Points on a hilly landscape, in no order, each with its height.
From any point a climber takes the steepest step (rise divided by distance) to one of its 2 nearest points. It stops when none of these is higher. Distance is the straight distance between rows; heights are no part of it.
K_499: [-37   9   9 -14   2  41  31 -26 -25 -21  38 -32 -27  -2 -15  18  -9 -21
  -7 -15  -6  49 -17  11 -13]  height 470
K_149: [-11  19  11  10  -6  12  28 -12  24  19 -26 -33   9  27 -24  17  12  14
  -2  20  -9 -11  -9  -1  34]  height 679
K_211: [ 39   3  -4 -20   9  -6  28 -41  13  31 -10   8 -38  32  30  12  -8  -1
   0  -1 -15  40 -18  43 -10]  height 805
K_108: [ -5 -25  -5   8  24 -12  13 -15 -19  14 -10 -11 -21  15  -7  24 -16 -12
   4  13 -20  15 -12 -14  -7]  height 696
K_734: [ 27  -4   5  -2  21  24 -23 -11 -22  19  14  11   0  -8  27  48 -32   7
   0  18  -9   8  11  18  -7]  height 235
K_370: [  5  11  -1 -15 -18 -22  -5  27  21  -7 -11  -1  22 -36 -17  -7  24   0
  -6  29  -2 -66  32  10 -11]  height 270
K_638: [ 15  28 -14  28   2   8  12  18   5  26   3 -16  -2 -20 -16  27  -3  18
  -7   6  15 -10   8  17  16]  height 498
K_933: [  4   3  32  19 -51  42  14 -19  14 -36  39   1   3   4  15 -44 -26  11
   9  -6   5  44   1  -2 -28]  height 503
K_963: [-20  22 -21   9 -37   9 -15 -13 -34   5  -2  35 -28  -2   5   4 -32 -11
  -4 -44  23  17 -47  23   8]  height 650
K_588: [ 30  15  -9 -18  47 -33 -10  26  33  19  -3  21 -11 -11  16 -17  43  35
   5   0   4  -6  38  13 -10]  height 462
K_199: [ -9  15  11 -20 -25  26 -13  19  15 -27 -27  -7  51  14 -22  -8  -8  -3
  -7  55  27  -4  16 -10   0]  height 537
K_792: [ -5  21 -14  13 -40   6 -26  50  24 -24   6   0  20 -18   4 -26  16 -10
 -16  27   1 -45  28 -37 -25]  height 179
K_57: [-21 -24  12   5  22   1 -21  -3 -32 -30  -4  18 -14 -19  -6 -14  61 -15
  13  -8   5 -39   4   2 -18]  height 338
K_618: [ 16  18  12 -13 -48  -8   1  21  38  -3 -29  -6  30  -6 -21 -13   7   3
  -3  23   0 -41  17  18 -17]  height 284
K_610: [  2  11 -11   6 -57 -18 -22  32  24 -24   3   1 -21 -29 -11 -27 -11 -30
 -21 -20  10 -14  19  15 -25]  height 392
K_662: [ 36   1 -49   4  15 -54 -26   9 -27  31  48  23   6   7  48  22 -32   3
   4 -27 -13 -13  -3 -26  38]  height 435
K_489: [  4  -3  37  28 -16  41  14  -8   6 -17 -14  -1  22  -5 -18 -20  21  -9
   2   5  -1  12  36  -1  41]  height 389
K_836: [-26 -46  50  14  17  68  12 -34  15 -25  11 -39  15  28   5 -32   5 -20
  12  15  13  28  19 -30 -13]  height 67
K_388: [  0  14  24  -5 -15  12 -17   5 -10 -34 -17   2   8 -12  -8 -24  11  27
   3 -17 -19  13  -1  16  -3]  height 692
K_237: [ 28  -5 -13  -4  -8  -7  -1 -18 -18  -9   4  34  -4  20  -2  33 -39  13
  28  -8 -62  33 -17 -26  20]  height 819
K_939: [ 27  -9 -40   1   2 -38 -24  12 -26   2  25  31  -6   9  14  19 -46  -1
  11 -18 -22   5 -20 -21  13]  height 449
K_126: [ 15  10   1 -34  -6  -3  31  12   8 -11  -6 -35  -2   0 -19   3  -6  38
  12   4   0  20 -25  27  -9]  height 701
K_407: [  0 -28   5   6 -15  29  39 -56 -37  -6  20   7 -23  26   6  27 -30 -53
   0   9 -20  33 -10   9  -1]  height 530
K_223: [-10  13  27   0 -55  18  -9  31  25 -48  25 -33   9  -4   5 -31  -1  11
  -7 -29  13  14  41  14 -35]  height 451
K_545: [-22   5 -11  13  29   3  -6 -17  10  37 -12 -35  17  32  21  32  -2   9
  -7  39   6 -15 -19   4  -5]  height 782
K_848: [  4  10 -44  -8  10 -37   8   8  17  13  24  27 -16 -47  -1   3   7   5
  -1 -54  15 -13 -48  -5   7]  height 597
K_645: [ 17 -31   0 -18  61 -18  -5  -7  18  13  -7  14 -28 -15  15  -9  53  -1
  19  13  -8 -28  10  -4 -22]  height 300
K_367: [-16  15 -25  15  16  -2 -28 -13  25  39  -6   8  29  21  15  33   3  20
   4  28   7 -32 -25 -12  10]  height 740
K_239: [-22 -25  17  33   9  13  21 -13   2  16 -11 -14   2  21 -39 -25  22 -34
  -4  -4   5 -25   2 -14  21]  height 310
K_299: [ -9   8  10 -23 -13  -1  37  24   0 -35 -12 -43   3   6 -36 -18   6  12
  -3   1   9  16  14  23  13]  height 659
K_230: [ 32  18 -25   1  43 -17  -5  24  27  34  11   8 -12 -13  26   2  32  10
 -18 -32  26   8  11   9   0]  height 474
K_809: [-41 -17  33  11  17   6  -4 -42   0  16 -33 -62 -12   4  20  23  20   0
  -4  10 -24   0  35 -20  -8]  height 796
K_158: [ -1   0  23 -43   2 -33   5   1  25  -5 -45  -1  60  -4 -15 -33  22  15
   7  16  -8 -16  -4  -8  27]  height 629
K_648: [-17  -2  48  17  -3  72  18 -26  12 -26  54 -14  11   7   9 -26 -10   8
   6   2  -4  40  18 -16 -26]  height 472
K_86: [-23 -12  32  18   7  25 -24 -13  14  -6 -27   7  45  25  -3 -40  15  -9
   1  22  -3   2   8 -39  27]  height 133
K_625: [ 14  13  11 -11 -15  28   6 -30 -30  -5  21   4  -5  -4  14  32 -32  -7
  -6  14 -16  29 -15  29 -19]  height 224
K_557: [ 42 -11  -2  -1  34  -8   9 -42  14  38   3   1 -33  22  47  29 -21 -11
   5 -23 -30  45  -8   8   0]  height 818
K_915: [ 27   7 -49  -4  28 -17  -5  -7  10  36  11  37  -3 -37  26  -5   6  -2
  -5 -65  21  -4 -44  21   2]  height 610
K_460: [-27  -4  30 -30  -1  19  31   1 -24 -23   6 -45  -3  15 -12   1  -7   5
 -11   4   5  23   3  28 -18]  height 645
K_265: [-11 -21  32 -20   5 -22   7   5 -15   3 -20 -28  27  19 -12 -27  25   4
   3  -1  -4 -37  -5  25 -21]  height 538
K_359: [  4  -8 -20  15  51  10 -14 -28  28  58 -21 -31 -14  23  53  45  11   4
  -2  11   4  11   2 -22  -4]  height 733
K_661: [ 23  10 -10 -12 -10 -28  22   8  26  31  -4   9  19 -22 -15   0  -7  25
  -9 -10  -9 -24 -28  -5 -10]  height 700
K_118: [ 37   8 -28  -9 -19  14   7  -1 -14   4  32  -5  -3 -19  14  31 -51 -18
 -11   2  27   0 -19  41  -8]  height 208
K_952: [ 18  22 -19   2  -1 -18  -8  33  -5   8  16   0   3  15   6  23 -46  12
  -8  35  -1  16   5 -14   0]  height 492
K_590: [ 15   5 -10 -31  28 -28 -16   7  11   5  -6  33 -38  -9   3   1  22  26
   4 -12   8  20  16  34  -4]  height 450
K_36: [ -5 -34   0 -12  46 -24  -1  -7  -9  -6 -12  32 -30 -27 -12 -14  52 -22
   9   4   2 -28 -11  10  -8]  height 313
K_136: [ 12  27   3  34 -23 -14  25   1 -11  18   3  -6  -4  17  -5   7 -30   6
  -6 -17 -29  21 -27  -7  29]  height 807
K_904: [-31 -20  16 -34  16 -42  -2 -11  -7 -36 -44  15 -27  -3 -24 -27  25 -15
  19 -33  -8  15  -3  12  38]  height 852
K_684: [ -5  -1   7   7  13   2  38 -11  -3  39  -4 -48   0  12   8   8  10   0
   1 -18  -6 -16 -50  14  -2]  height 614
K_650: [-31  -5  35   1  14 -25  -6  10 -27   0  -3 -40  -3  18   5 -17  17   4
  -5 -25  -4 -22  -6  39 -10]  height 567
K_406: [-36  -3   2  13  18  21  22 -33  -1  29  -6 -68   4  35  26  49 -13  -9
  -7  31 -10   6 -21 -13   2]  height 838
K_276: [ 35  19 -56  -6  24 -21  -1  21  53  51  19  25  42  33  36  31   3  26
  -7 -12   8 -12   3 -25   5]  height 684
K_498: [-25  15 -15 -13 -14 -14 -15  30   4  -4   3  -6 -37 -27  -6   1  20   5
  14 -35  42 -15   6  52   9]  height 508
K_56: [ -8  -9  -3 -30  -5  12 -28  22 -15 -86  -8  -1   4 -33 -22 -25  13  -6
  11   8   9  20  22 -11   9]  height 262
K_59: [  7  23  -9   4 -13  -6 -22 -22 -15  20  -1  18 -24 -25  25   8 -10   4
   0 -44  10   9 -43  29  10]  height 630
K_706: [ 16  17  -9 -29 -17 -30 -20  16  15 -15 -14  35 -38 -36  -6 -13   4  20
  -3 -15  18  22  23  40   5]  height 438
K_573: [-17 -36  35   5  18  20 -19   9 -29 -22   2  -6   2  13  -4 -42  29 -18
   5   7  18 -36  14   8 -31]  height 378
K_820: [  8   5  21 -10  -5 -14   8  -8 -19  24  -3 -24 -17   6  -6   1  13   3
   2 -21   0 -23  -9  61  -4]  height 588
K_166: [-14 -23  11  10  23  39  -5   0 -21 -33 -11  -7  -4  -9 -18  -8  17 -10
   4  20  -7   4  13 -16  -4]  height 340
K_120: [-17  -6  -4 -15  21 -36 -23  15 -13 -11   6   0 -30 -30   3  -4  44  17
  19 -37  12 -20   6  33  -5]  height 529
K_400: [-14  15   4  30 -18  13 -20  34  -7 -45   7   6   4 -15  -1 -25   1   7
  -8   4   6  19  30 -39   8]  height 215
K_705: [-40 -20 -13   4  13   6 -13  18 -45 -14  20 -13 -39 -25  -6   2  18 -16
  -3 -23  33   2 -16   3 -10]  height 213
K_511: [ 15  -5  12 -25  -8 -19  35 -26  -7  30  -9 -26  -2  18   3 -12   9   1
   9 -17 -19  -4 -41  52 -19]  height 601
K_490: [-27  13  18   0  23  35 -17   1 -23  -9   6 -40   9  -6  13  34 -15  21
 -10  12 -23  29   0 -31 -12]  height 746
K_730: [ 23  24  -7  28 -17 -18 -42   8 -12  13  14  43  15   0  18  17 -24  20
  -2  13 -36 -10  10 -22   4]  height 820
K_790: [ -3  10   9 -28   1   7  16  25   2 -14 -27 -27  23   6 -21 -10   0  10
  -6  36  17  -3  15   5   6]  height 605
K_647: [  2  27 -23   6   6  10  -9  26  -6  -8   6 -17   9 -36   3  15  33  22
   4  17  -1 -42 -11 -33  -7]  height 811
K_821: [ 18   5  10  39 -49  10  23 -13 -13  19  29  10  25  37 -12 -25 -26 -29
  -8 -26  -9  -9 -33  -3  -2]  height 798
K_775: [ 30  -2 -25  -9  46  23  -5  -1  19  21   0 -17 -18 -11  10  31   1  24
  16   9 -10  11  -3   3   3]  height 747
K_482: [ 18   1  11  -3   6  -7  -4 -36   0  -6 -20  49 -42  -7  -6   2 -15   4
   8   8 -22  39  -6  30  23]  height 739
K_740: [-21   6  23 -15 -43  35  14 -35 -19 -26  19  12 -29  -3  -1  -7  14 -18
  -1 -12  13  32  11  53   5]  height 576
K_333: [ -7  -9  18   3  36 -19 -35  -9  -8  10 -12 -10 -26 -18  23   8  36  22
  31 -36 -31 -13   8  29  -2]  height 544
K_493: [ 24 -18 -24   1 -26  19   4  -2 -27  -7  22  25  15  17 -19  33 -31 -21
   6  26  -2 -12  -1  -7  -9]  height 176
K_551: [ -3 -14  12  12  27  -5  -9 -54  17  44 -29 -44 -22  -3  42  45   4   7
   9  11 -18  20  30 -20  -9]  height 757
K_70: [-17 -19  41 -19  -4  -1   8  -1  -8   2 -33 -28  22  43  -1 -35   3  -4
   5  32  -2 -10 -20  12 -27]  height 499
K_44: [-30 -13  35  12 -12  39   0   8 -11 -30  24 -19  -1  -1 -17 -16  -1  -4
 -14 -11  26  20  36  13  -8]  height 497
K_906: [ 15 -24 -17  11  40 -12 -21 -23 -15  58   3   4   8  25  45  38 -30 -19
   3  17 -13 -24 -11  -7   6]  height 762
K_246: [  8   9  -1  -5   2 -14  -5  28 -27 -25  -7  13 -11  -4  -4  12 -34  10
 -11  45  -4  36  25 -15   6]  height 534
K_702: [-27 -47  43  -5  -1  -5   7 -49 -21 -12 -28 -11 -35  -4 -10 -21  15 -35
   2 -15 -12  18  -3   3 -13]  height 3
K_164: [ 10 -47  19 -10  -1  15  31 -55 -19   8  -8   0 -20  29   2  22 -21 -48
   1  36 -21  12   0   6 -15]  height 577
K_438: [-23  -5   6 -14  -7  30  57 -49 -25  -7  22  -9 -37   8   1  19  -6 -32
  -4  10 -12  59 -16  27  -1]  height 495
K_527: [ 28  -3 -37  -6 -12 -25  36  12  51  40  25  22  29  -3 -14  21 -28  20
  -9  -8 -12 -29 -18 -28   9]  height 724
K_292: [-33   5   5  13  25 -30 -12  24 -45 -16   8  -4 -26  -3  -2 -19   6   3
 -22   6   0  14  11 -24  -6]  height 165
K_988: [ -6  26 -11  29  -5 -19  -4  29  14  34  -4  -8  11 -12  -6   9  16  16
 -11  20  15 -35  17 -10  17]  height 522
K_281: [-24 -36  36  -2   1   9  -2 -21 -35 -12  -8   3 -16  24   2 -32  -5 -27
  -4  -5  -3  31  -7   0 -37]  height 21
K_794: [ -4 -26  19 -27  28 -40   4 -26   6  -5 -43   3 -48   0   0 -17   8 -12
  12 -20  -3  31   5  21  23]  height 797
K_531: [  5  16 -12 -19 -39  -9 -19  12   3 -43 -11  43 -38 -50 -35  -5  -4   1
   0   3  10  21  17  18   7]  height 418
K_434: [ 28  18 -41   0  11 -18 -13   4  -6  15   5   2   0 -30  28   4 -15  12
  -7 -36  12  -6 -33  32 -20]  height 619
K_114: [ 38  11 -62  -8   3 -16 -20  15  32  20  37  18  35  12  45  39 -18  12
   7   8   3 -36   1 -33  24]  height 663
K_983: [ 10 -38   0 -13  47  -9   9 -18  17  45 -16 -39 -30 -10  27   9  36  -8
   9 -26  -2  -6  12  12 -28]  height 563
K_657: [ 37  13 -49 -22  39  23 -15   3  53  44  -5  20  27  35  47  34   1  23
   9 -12 -10  -3 -16 -14  -3]  height 699
K_749: [-32 -33  16  41  10  41   4   6 -21   9  20 -30  -2   9 -16 -19  13 -23
  -6 -11  15 -14  -4 -20 -12]  height 269
K_946: [ 20   6  -3   0  -5 -33  -8  17 -14 -20 -30  40  14  -3 -17  -9 -23   3
  -4  26 -19  13  20 -28  25]  height 589
K_266: [ -6  16  12  34 -35  -5   8  -9 -35  11  23   1   3  33  11  -6 -35 -17
  -9 -25 -12  21 -23  -5   2]  height 844
K_375: [ 16   0  -2   4  19 -65  -6  20  -7 -16 -24  55  16 -26 -11 -39  12  -8
 -22  25 -10   0   9 -39  26]  height 643
K_346: [-29 -11  26  -4  21  61  -5   9 -11 -42   7 -25  22  -8 -12   4  -6  -1
  -8  38  10  24  39 -30 -12]  height 397
K_552: [ 37 -11   4  -5   1  -1  15 -31   4 -23 -16  41 -11   4 -16  15 -23  -5
  17   7 -37  22  -3  -7  35]  height 775
K_953: [ -1  33 -29  33 -37 -28 -14  28  -6  28  19  -5  30  14  16  17 -36  -6
 -22  -2  -4 -26  -9 -27   4]  height 581
K_687: [  4  15  22  42 -40  46   5   6  23  -8   6 -20   9   3  -4 -22  11  -2
  -4  -8   9  -6  32   1   3]  height 419
K_860: [-28   6 -11   8 -29 -22  -3  37  16   1  -8  17  44  18 -13 -35  -3  -1
 -26  31  19 -27  15 -56 -15]  height 375
K_343: [ -3 -32  40 -11   3  12  -5   5 -17  -6 -20  -5  29  41 -16 -47   4 -21
 -10  35  23 -21  17  -4 -28]  height 439
K_725: [ -6   1  19  -8 -31   2  33 -33  -1 -22 -20  26 -14   6 -19 -43  24 -24
  11 -23 -10  38  -5  28  26]  height 664
K_87: [-18  24  -1  11 -16  21 -36  26   4 -30  -7   4  13  -7   2  -6  35   1
  -1  57  15 -44  28 -29  -5]  height 202
K_780: [-23  11  16  30   5  10 -41  21  -1 -26 -21  13  28  12   2 -21  11   6
   1  37   5  11  28 -52  25]  height 175
K_378: [  7   4  -4   5  23 -23   6 -10  10   2 -14  22 -13 -26 -17  -7  20  24
   8 -15 -25   7  -3  -5  26]  height 752
K_546: [-20  20  30   8 -42  49  13 -15 -16 -22  48  -8  -8  11  -6 -18  -3 -14
  -8 -25  13  33  22  27 -13]  height 540
K_985: [ 31 -12 -21   0  14 -12  51 -16  43  50  22  19  19  33 -13  32 -19  -6
  -2   2  -4 -20 -22  -8  23]  height 754
K_505: [-24  14   2   7   3   9 -16  14  25 -17 -28   6  39   4 -22  -8  44  -3
   0  44  14 -39  23 -23  17]  height 231
K_275: [ 13  -8 -15 -10  55   8  -2   0  22  16  -1  34 -17 -16  15  14  42   4
  13  32 -11 -23  14 -33   1]  height 289
K_692: [  7   4  -5 -13  11 -32  34 -19   5  34  -4  14 -37  18   9  -2 -10  -6
  -4 -17  10  34 -25  51  12]  height 789
K_801: [  4   0  19 -20 -12 -34  24   9   5   7 -29   9  35  -5 -26 -33  -3  15
 -14  10 -14 -15 -10  -8  -8]  height 670
K_649: [-12  15   2   1 -23  12  24   9   4  16  -6 -43  23  12 -13  14   4  13
  -1  -2  10 -24 -24  10  -6]  height 639
K_373: [ 40 -13 -26  10  31   4  -7 -22  19  56  18  26  24   9  35  20 -11   8
   0 -31 -27 -13 -24 -12  26]  height 783
K_925: [  2  23   1  -7 -55  -2  -8  12  36  17   2  -4  42   4 -11  -4  -9   1
 -12  28   4 -60  -9  -2 -31]  height 301
K_382: [  0  14  -7  10  19 -11   2  15  -4 -21   2  19   6 -37  -2  -9  47  17
  17   0 -25 -40 -19 -46  -7]  height 770
K_64: [ -1 -39  12  -2  30 -26  17 -40  -1  13 -43  -6 -39  -6 -11   0   9 -19
   5  -4 -17  21   2 -14  -2]  height 756
K_990: [ -8  21   9  -7  -2  -7 -32 -12  -5 -17 -17  27 -48 -28   1   4  -1  34
  15 -18 -18  50   4  27  18]  height 710
K_504: [ 17   1 -40  -3  30  30   3  15   9   2   9 -19   0 -28   1  26  27  21
  17   9   1 -26 -11  -4  -9]  height 773
K_816: [-33   1  23 -28 -42  21  20 -29  -3 -31 -12  28 -24   3  -9 -20  23 -25
  17 -41  14  25   9  50  38]  height 620
K_34: [-26  15  27  -5 -37  25  -1  22  -2 -33  24 -44  13  -7  -1  -1   7  10
   8 -47  11  -9  25  43 -28]  height 460
K_187: [ -7  -1  -5 -16   5 -16  -2   7  40  14 -21  20  39 -16 -18  -5  37  19
   3  39  15 -61  14   2  10]  height 256
K_157: [-25  15  14  -2 -51   7  -5  17   3 -23  17 -12 -21 -25 -15   6  11  -6
   5 -37  38 -16  22  58  -2]  height 485
K_286: [ 24   5 -20   6  38 -21  -4  14   9  24   6  11 -17   4  21  21 -12  25
   5 -13  -7  15 -23 -13   4]  height 753
K_178: [  5   0  31   9 -15 -18  37 -24   3  -5 -19   9  10  11 -23 -47  13 -10
  -5 -20 -23  10 -21   3  19]  height 702
K_512: [  6 -16  24   6   4   6  20 -21 -19   2 -16   4 -12  21 -18   5 -14 -21
 -11  31 -19  18   8   6   7]  height 638
K_15: [ 37   9 -16  35  11 -19 -34 -17 -14  32   7  38  15 -12  28  19 -17  10
   9 -22 -29  -9 -12 -12  13]  height 795
K_163: [ 23   8 -40   1 -22  -2 -24   5 -25 -13  20  31 -25 -18   2  36 -50   0
  -3 -20  -4  23 -11  -6  13]  height 468
K_154: [-18  -9 -13   8  -1 -36  16  25  14   2  -1  32  52   5 -24 -15   0 -15
 -21  43  18 -43   5 -66  27]  height 444
K_755: [ 37 -28 -18   4  33  21 -10 -56   9  39  -4 -17 -23   8  65  42 -23 -30
  -2 -30  -8  33   4   6  -1]  height 806
K_839: [-32 -14  20  -7  16   6   0  40 -12 -52   3 -40  20   2 -14 -18  24   6
  10   6  22  -8  40  -4   2]  height 403
K_978: [ -3 -16  14 -10  -4  52  -2   6 -11 -70  -9 -12   8 -27 -35  -7  19  -1
  15  -5  11  10  14 -15   5]  height 297
K_979: [ 42 -29 -30  23  35   7 -29 -30 -13  35   9  16 -16  12  47  41 -25 -22
  21 -15 -19   7   6   6  15]  height 790
K_644: [ -1  -6  25  -4 -47  28  -4  14   8 -31  43 -29   7   5   7 -41 -19  16
   3 -26  18  20   3  11 -60]  height 475
K_127: [ 17  13  -1   7 -59  17   9  14  -4  -2   8 -13   6   2  -5   6 -34  -6
 -21  16  11  -8  12  20 -27]  height 437
K_682: [  5  -5   2 -10  11   1   6   3 -11 -17 -14   7 -11 -21 -34 -14  11   8
   4 -12  -9 -13 -10  17   3]  height 721
K_179: [ -1  -4  15  21 -25 -18  34 -19 -16   9   4  28   1  25 -32 -45  -5 -30
  -8 -40 -10  -1 -33  -4  -2]  height 743
K_334: [  1  -2  -8   0 -39   1  -8  17  14   5   3  22  45  27 -23  -9 -20  -4
  -6  37   9 -41  -3 -35 -23]  height 332
K_652: [ 32 -10 -31 -16 -12   9   0  -5 -21  13  25  -5  19  14  14  45 -55  -5
   6   7   8 -15 -16  12   0]  height 198
K_530: [-13 -46  53   2   8  36   1 -30  -3 -16   9 -17   1  32  19 -46 -10 -23
   3  19  -2  19  20 -16 -42]  height 44
K_419: [  5  13 -36 -17  11 -33  18  31  28  -7  15  -3 -26 -50 -17  -6  24  24
  -3 -35   8 -17 -16  -7  -6]  height 582
K_331: [  6  27  -2   6 -34  15 -19  20 -14  11   8 -12  22   7  23  28 -42  12
 -13  21  -2  -4  -3   0 -22]  height 463
K_415: [ 30   6 -22 -31  23   6  22  18  35  15  -6 -14   4   1  -4  18   1  42
   8   1  12  13  -6  25 -17]  height 723
K_852: [ 25  34 -36  13  14  -4   2  24  28  21  14 -23  -7 -27  15  17   9  27
  -8 -26   8   0   9  17  18]  height 484
K_456: [-22   7  16 -29  14  38  20 -21 -15 -13   2 -37  -5  11   1  37 -17  12
  -1  27 -16  42   0  -2 -16]  height 695
K_417: [ 11  -6 -35  -6  51   9 -26   0  34  43 -10  -9  12  35  53  25  -4  22
  -5   1   7  12 -20 -23  -5]  height 715
K_192: [ -3   1  28  34 -10  20  13   2   8   6 -19  11  22   7 -45 -23  26 -22
 -12   6   5 -35  31 -21  30]  height 349
K_488: [ -9  -4 -21 -30  17 -25  19 -14  13  27  -3  13 -44  -9 -12  -4  10   7
   7 -32  23  18 -39  29   0]  height 768
K_919: [ -8 -27  19  -1  38 -12  21 -12   8  23 -14 -34 -27  -1  -1   5  28 -13
   3 -20 -10 -22   1  51  -4]  height 575
K_109: [  4  14 -17 -14   4 -44   7  15  -1 -27  19  38 -16 -43  -5 -17  39   6
  -3   7   5 -41 -17 -35 -17]  height 735
K_41: [ -3  24 -14  11 -35 -15 -19  30 -19 -20  12  17 -25 -24 -10  13 -41  -3
 -13   7   0  29  14   2 -11]  height 491
K_176: [-36  -6 -12 -40 -14 -25   0 -10 -20  18 -21  34 -40 -10 -21 -29  11  -6
   8 -36  20   8 -44  14   8]  height 727
K_945: [ 15  22 -16 -12  -2  23  34 -16 -18  13  26 -17  -7   0  20  36 -38  -7
 -15  -4  13  37  -6  47   1]  height 216
K_592: [-20 -10  -9  -8  12 -20 -10  20 -44 -10   6  15 -42 -11  -8   2  -4  -9
 -13   6  28  17  -1  15 -11]  height 188
K_496: [  8  21 -53   1 -16 -42 -21  38   2  22  38  -4  23  22  23  43 -32   4
  -2  14   2 -28   7 -36  34]  height 626
K_831: [-11  41 -15  38 -41 -27 -18  32  28  25   2   2  20  -5  -1   4 -12  -2
 -23  10  -9 -35  10 -41  -7]  height 552
K_335: [  2   8  -8  -7  -5 -47 -10  24 -14 -27  -8  43   9 -28  -7 -39  14 -14
 -16  15   0 -22  13 -33 -16]  height 691
K_26: [ 17 -25 -13  17 -10  35   8   2 -32  11  17   7  13  13 -10  14 -15 -28
  -6   9  13 -38 -27   0 -18]  height 151
K_722: [  7  13 -21 -12  -2 -24  31  32  26 -14 -11  -1   2 -43 -42  -8  18  14
  -7  -8  10 -11   7 -11  20]  height 560
K_533: [-30 -10  32   7   5  34   7  41   5 -50  34 -41  18  -1 -10 -27   1   5
  11 -17  44  13  49   2  -7]  height 452
K_369: [-40  14  14 -10  15   4 -21  48 -13 -49 -18 -43  27   8   7 -18  34  27
  17  28   0 -11  23 -30  -2]  height 351
K_621: [  8 -13  -3   1  31  12 -20 -11   3   2 -17  28   0  -4   7  18  12  -3
  14  56  -9 -11  31 -19  24]  height 268
K_685: [-20 -11  -3  35  15   7 -12  12 -43  -3  25  -8  -5  -3 -16  -2   8 -21
 -14 -20  18 -15 -19  -3 -22]  height 238
K_450: [-20 -26  30  24   1  45  -1 -16  21 -15  -3 -21  29  38   4 -53 -10  -9
  12  27  21  23   7 -38   7]  height 96
K_612: [  4  25 -19  21   6 -25   6   3  -8  -1   7   5 -11 -16  -9  -3 -18  14
  -5 -20 -10  17 -16 -13  14]  height 777
K_43: [-26  -1   3 -30  28 -33 -14   1  15 -18 -41   7  40  -3   2 -29  38  13
  14  35 -16 -18 -16 -39  17]  height 580
K_274: [-15  13  -1 -18 -39 -14   7 -14 -11   0  -4  32 -36   0 -17 -20 -17 -11
  -4 -25   8  23 -50  19   1]  height 683
K_797: [ 25   0   4  20 -36  -2 -25  -8 -29 -14   8  39   9   6 -11  15 -32   8
  17   0 -44  14   2 -27   9]  height 871
K_614: [-13   8  42  30 -29  64  -3 -11   5  -6  34 -38  24  18  12 -22   0  14
   7 -10   7  11   4  -2 -16]  height 446
K_525: [ 22  13 -19  -3 -58 -17  -6  15  18   1  -6  15 -12 -25 -10   4 -33 -29
 -25   0 -10 -17   4  19 -31]  height 410
K_7: [ 34 -12 -10   8  35  14 -24  -6   6  18   4  28 -15  11  15  46 -20   3
   6  49  -4  15  30   7  10]  height 247
K_855: [ -9   1  16  12 -21  48 -14  18   4 -35   1  -5  22   9 -11  -9 -17  -5
 -13  50  22  16  36 -24 -14]  height 461
K_863: [-21   1   4   1  38  30   0 -29 -18  14   2 -58  17  -1  44  54 -25   6
  -3   8 -14  24 -22 -12  -4]  height 791
K_929: [-27 -16  30 -24  -6 -30 -18   2 -16 -49 -25   3  -1  13  -6 -46  15  -1
  16 -47  -2  21   3  25   8]  height 778
K_172: [  5 -23   0 -27  55 -10 -16  -3  15   6  -5 -21 -32 -11  27  14  37  18
  34 -27  -3  -4   2  40 -22]  height 553
K_565: [ -3  17 -12   5  -5  -7  44 -19  46  40 -12  -1  30  35 -21  23 -11  14
   0  22  -5 -15 -23  -7  36]  height 718
K_754: [ -3   6   3   1 -61  -1 -16  10   5 -35  -8  43 -30 -27 -21 -40 -11 -25
 -12 -19  20  18  13  12   5]  height 388
K_234: [ -9 -11 -36  29  21  -3 -32 -23   2  46  13  -3  39  39  42  40 -21 -13
   7  22   6 -37 -23 -12  36]  height 719
K_731: [ -8   5 -21   1   3 -33  31  31  26   1  -6  10  26 -29 -32  -1  19  -2
 -24  28  16 -33  20 -38  35]  height 520
K_91: [-16   5 -11  -5 -23  -2 -11  34 -13 -57   2  -6 -13 -18 -29 -24  -1   0
  -2  -4  18  32  20 -19 -11]  height 237
K_881: [ 50   3 -28  20   4   0  26 -28  34  60  14  10  21  14  11  32 -17  -5
   9 -24  -8 -17 -19   8  32]  height 774
K_631: [-27   3  41   6 -18   6 -26  -1 -15 -31   0   3 -10  11  -7 -36  19  14
  17 -51  -6  20   0  18  -7]  height 729

Where does a climber stop that starts at each point below?
K_925 => K_557
K_230 => K_406
K_493 => K_797
K_839 => K_266
K_610 => K_647
K_939 => K_647
K_34 => K_797
K_792 => K_557
K_592 => K_933
K_36 => K_797
K_43 => K_797
